Points, in no order, along strands that fork and pass close to each other.
In the rows, zero is written as 128.
Two points are linked if the straight distance between their rows is under 109. Some points are linked to none.
J_112: [148  92 156  83 113  68 116 111 106 151  92  72 109 119 160 129 143 187
 127 158]
J_228: [196 131 119 112 139 101  92  82 161 171  89 143 154  99 142 139 152 133
 154  69]
J_659: [ 82  84 150 101 103  91 131 179 119 173 162 101 120 158 138 107  61 114
 157 121]
J_587: [111 161 153 101 147 101 136 163 131 102  62 185 141 134  78 129 114 161
 102 164]
J_244: [144  99  69 178 133 181 170 142 130 106 146 146 111  47 106  99 122 131
 124 175]
J_552: [ 96 131  85 132 111 135 164 147  87 134 160 113 132 151  63 136 148 139
 143 119]
J_478: [149 102  65 201 130 172 172 112 119  92 150 139 101 102 191 129 162 101
  92 150]
J_678: [127 148 123 160 139 123  88 145 132  62  59 174 140 136  82  99  94  79
 100 155]
J_898: [123 102 184 124 136  87 142 123 105 157 174 168 116 162 136  73  92 106
 157  83]
J_550: [117 165 163 151 104 117 140 176 137 160  83 135 151 118 112 147 153 136
 133 194]
J_761: [124 144  82  66 142 133 153 137  87 102 181 120 129 134 164 160 110 167
  98 164]
J_364: [186 146 109 156 157 124 115 117 161  74 128 171 129 120 166 115 157 168
 127 104]
J_788: [138 107 136 152 168 134 111 123  81 165 184  96 117 151 102  90 149 130
 110  74]
J_978: [ 85 148 136  81 108  92 165 151 169 119  67 118 117 138 113 176 146 115
 132  91]
J_623: [160 157 130 142 106 102 140 149 124 111 143  92 145 114 157 133 126 151
 148 129]
J_114: [114 172 147 180 148 158 147  95  97  96 123 141 106 164 135 132 177  98
 103 133]
J_962: [145 144 112 125 147 128 107 125  93 116 173  77 123 137  99 119 132 142
 110  81]
J_815: [120 140 155 179 138 163 174  89  59 117 166 130 108 155 151 111 156 110
 124 141]
J_348: [149  73 136 110 110  54 105  99 125 146 140  63 140 169 181 136 132 128
 104  95]
J_303: [ 96 126 103 116  83 151 148 151 134 116 150 129 131 132 192 160  82 125
 165 177]
J_974: [148 129 147  99 120  87  99  94 113 115  89 121 105 125 137 124 107 173
 149 146]
J_834: [103 145 162 100 122 145 112  94 118 108 125 144 118 127 105 124  70 123
 165 115]
J_713: [147 138  45 165 126 174 142 137 115  63 172 120 124 116 179 132 142  80
 100 132]
J_234: [120  90  58 105 151 164  99 137  76 147 227  98 127 164 155 116 125 115
  74 138]
J_211: [153 123 140  78 108  51 157 101  89 150  77  94 124 116 124 127 122 128
 138  89]
J_38: [154  85  97 107 112  78 102  85 154 149 116 137 145 144 150 138 142 145
 155  67]
J_104: [110 100 124 120 150 175 136 103 116 145 181 156 122 144 148 135 146 178
 141 133]
J_319: [143 137 118  97 145 122 107 116 116 147 145 112 127 108  84 122 117 147
 144  48]
J_208: [119 178  66 127 115 151 134 138 117  69 156 119 136 157 191 168 125  88
  93 162]
J_141: [126  92  97 154 163 159 147  95 125  83 160 138  97 110 118  98 121 130
 124  80]
J_572: [144 113 163 110 124  87 130 126 135 134 104  70 129 131 192 154 166 171
 100 164]
J_232: [120 102  60 125 140 196 108 127  81 122 185 118 103 121 151 122 128 130
 100 155]
J_72: [132  99 104 146 163 138  96 155  77 159 213  85 108 165 132  80 120 107
  85 110]
J_633: [124 100 110 169 139 193 114  99  92 125 152 129  89 108 132 105 125 130
 122 175]
J_139: [124 166 178  80 134 135 121 118 150  99  97 166 129  92  73 120  67 118
 148 127]
J_738: [120  83 162 181 159 154 168 109  70 166 185 150 109 156 143  74 145 113
 117 131]
J_418: [146 110 180  72 106  87 168 119 151 189  40 126 136  65 127 141 132 108
 162 160]
J_905: [119 115  95 189 151 194 166 122 155  94 120 182 102  97 155 125 151 101
  86 167]
J_155: [106 177 119 154 121 148 117 152 113  76  92 160 126 150 133 124  98  86
 116 187]
J_298: [120  91  90 113 130  88  71 162 105 155 185  78 109 181 112  97  93 117
 112 103]
J_992: [130 161 166  71 152 126 115 127 187 129  71 191 152 106  80 134  96 124
 133 103]
J_485: [109 166 113 125 115 150 192 150 118 117 147 190 139 147 160 162 150 149
 141 167]
J_339: [109 136 135  89 134  71 147 156 158 107  41 183 140 157 123 146 146 165
 103 142]
J_961: [135 147 122  97 123 102 104 123 172 154  51 157 143 107  78 149 135 127
 133 113]
J_996: [108 107  96 130  82 119 137 145 167 144 133 150 149 138 111 156 155 164
 180 135]
J_224: [140  84 125  88 121  67 156 112 135 159 137 151 143 150 137 132 147 170
 152  56]
J_75: [132  99 171 143 163 133 145 131  77 136 204 153 107 157 163  60  88 120
 141 105]
J_631: [134 121 114 162 130 138 136 100 127  76 151 124 117 129 115  99 109  83
 150  51]
J_59: [130 167 101  93 137  90 128 139 115 103 127  71 129 144 102 156 141 153
  99  98]
J_23: [166 114 120 148 150 146 122 106 170  83 112 176 109  56  71  81 120 123
 122 153]
J_547: [120  94  91 173 127 188 178 153 110 134 180 133 122  73  80  96 111 113
 145 143]
J_289: [102 153 117 124 129 179  73 166 155 129 129 102 126 130 139 166  99 151
 127 155]
J_204: [112 162 134 119 142 172  97 135 118 111 152  94 127 144 179 154  85 135
 120 143]
J_719: [174 149 137 147 160 143  93  78 162 157  92 164 146  99 111 125 177 112
 127  79]
J_138: [118 138 124 137 138  98 120 154 176  95  76 179 145 177 169 162 162 159
  97 145]
J_857: [108 131 100 143 122 152 162 129 147 128 164 166 140 151 145 156 175 165
 149 126]
J_926: [112  76 165 126  70 110 127 127 148 207 141 133 158 138 124 113 109 106
 177 121]
J_459: [167 141 128 167 176 153  86 105 143  77 107 144 108 107 133  99 154 140
 101 115]
J_891: [121 141 124 118 129 152 111 140 155 167 134 121 145  99  67 141 131 147
 154  79]
J_48: [119 128 160  95  99  85 150  98  90 191  71  87 131 125  88 144 125  90
 148 113]
J_903: [ 78 177 147  93 147 138 131 147 131 116  98 151 115 138  87 155 118 156
 117 151]
J_634: [170 102 151 181 172 161 109  71 153 131 126 138 115  87 128 100 170 140
 115  91]
J_707: [140 148 201 119 103  99 144 157 163 160  53 138 149  83 134 139 136 118
 138 156]
J_819: [137 120 161 112 104 145 100  66 130 148 122 133 134 115  74 109  92  75
 162 115]
J_330: [148 137  97 121 142  92 115 110 161  79 112 173 124 161 151 142 173 178
 123 115]
J_721: [135 180 157 132 135 103 131 193 150 128  88  81 149 135 147 159 157 135
  80 130]
J_511: [154 106 101  91 109  43 111  90 132 121  98  57 129 150 156 155 140 103
 105  71]
J_574: [128 165 188 153 133 145 103 132 186 113  90 192 163 126 137 125 115  97
 129 127]
J_575: [111 134 126 101  97 133 120 122 167 175  98 127 153 111  52 159 139 112
 163 110]
J_61: [128 154 150 138 125 151  58 154 170 151 101 111 137 102 125 147 113 145
 144 147]
J_181: [124 184 133 131 133 127 152 201 113 120 103 122 145 134 143 151 138 144
  94 180]
J_132: [102  97  74 140 123 144 166 155 101 130 188 137 125 122  71  94 114 122
 154 114]
J_884: [125 102 142 105 104  73 130 187  97 186 153  74 135 124 115  94  81 125
 147 106]
J_970: [138 124 103 154 145 150  91 125 153  76  76 179 114 102  59  80 114  98
  99 193]
J_293: [102 159 121 180 125 159 148 118 128  99 123 128 121 142  90 139 168  74
 121 119]
J_314: [116  90 138 112  72  90 145 131 175 180  96 121 142 125 138 153 141 141
 179 118]
J_698: [156 113 129 163  99 128  73  55 174 119  98 157 130 120 137 115 141  80
 164 101]
J_84: [165 136 103 168 134 144 147 142 136  97 135 165 126  61  89  94 144 150
 142 164]
J_195: [105  92 165 122 117  99 136 132 123 203 167 162 135 169 108 103 123 122
 154  91]
J_372: [129 115 124 117 151 151  92 106 107 104 184  98 116 154 191 122  87 137
 126 121]
J_858: [133 116 163  92  90 102 130  69 126 183  83 124 144 114 102 129  93  73
 166 120]
J_696: [117 166  73  82 155 131 132 142 104  88 155 107 127 158 123 165 145 160
  86 143]
J_730: [ 99 174  98 123 114 163 113 154  97  87 114 156 114 157 184 155 108  90
  98 191]
J_565: [126 145 172  84 135 121 137 148 122 172 117  57 129 104 126 159 127 151
 120  88]
J_764: [141 150 157  86 147 106 136 171 174 123  93  66 139 107 166 164 145 134
  96  95]
J_935: [125 127 144 138 152 172 114  94 119 117 139 168 111 121 142 115 127 165
 144 175]
J_468: [ 80 155  94 106 119 146 157 145 122  96 131 147 115 139  67 150 115 127
 152 144]
J_370: [141 117 151 119 116  94 104 107 159 126 136  61 140 154 207 167 142 143
 107 128]
J_344: [130 129 151 197 159 193 139 126 161 102 115 177 126  94 114 104 136  97
  84 170]
J_205: [137 168 163 180 105 165  82 148 146 135 108 118 142  98 132 124 104 106
 146 187]
J_460: [109 116 135 189 102 182 135 122 143 169 146 152 137 125 105 136 172 125
 153 191]
J_11: [113 121 161  89 147 124 148 152  99 167 166  71 135 134 149 149 125 186
 117 128]
J_67: [138 138 154  75 116  67 140  93 117 100  53 123 110 114 140 145 119 120
 136 112]
J_870: [ 89  93  97  95 112  98 117 155 110 130 176  87 125 187 130 128  76 120
 126 104]
J_647: [139 105 157 129  87  72 173 183 111 162 157  38 152 113 161 122 113 113
 141 122]
J_816: [108 112 126  62 144 107 175 155  78 130 186  91 129 149 148 135  91 174
 113 132]
J_147: [135 146 148 190 126 168 148 125 161  92 111 156 131 107  94 113 150  59
 119 145]
J_128: [132 150 134 190 103 140 143 150 128 162 121 141 147 120  88 134 198 135
 134 189]
J_743: [146  99 132 155 100 108  76 100 101 154 135  97 128 145 131  98 123 119
 144 118]
J_41: [140  76 106 145 159 151 108  85 115  97 181 132 103 149 171  93 122 142
 116  87]

A fork is a point with three links, a tip a point with one. Leave the first point through the second and follow the links. Name the first fork or tip that comes.
J_23 / J_970 => J_857
J_48 / J_211 => J_511
J_858 / J_819 => J_962
J_696 / J_761 => J_550
J_244 / J_547 => J_224

A fork is a point with three links. Follow the links from the first point to the second and name the forks in between, in order.
J_761 / J_926 => J_962 > J_72 > J_857
J_234 / J_730 => J_857
J_232 / J_11 => J_72 > J_962
J_857 / J_418 => J_72 > J_962 > J_550
J_819 / J_298 => J_962 > J_72
J_147 / J_659 => J_857 > J_72

Follow the links from the first point to the second, and from the first to the third. Name the last point that the two ways share.
J_314 / J_761 / J_819 => J_962
J_565 / J_834 / J_314 => J_962
J_344 / J_884 / J_11 => J_72
J_870 / J_67 / J_314 => J_72
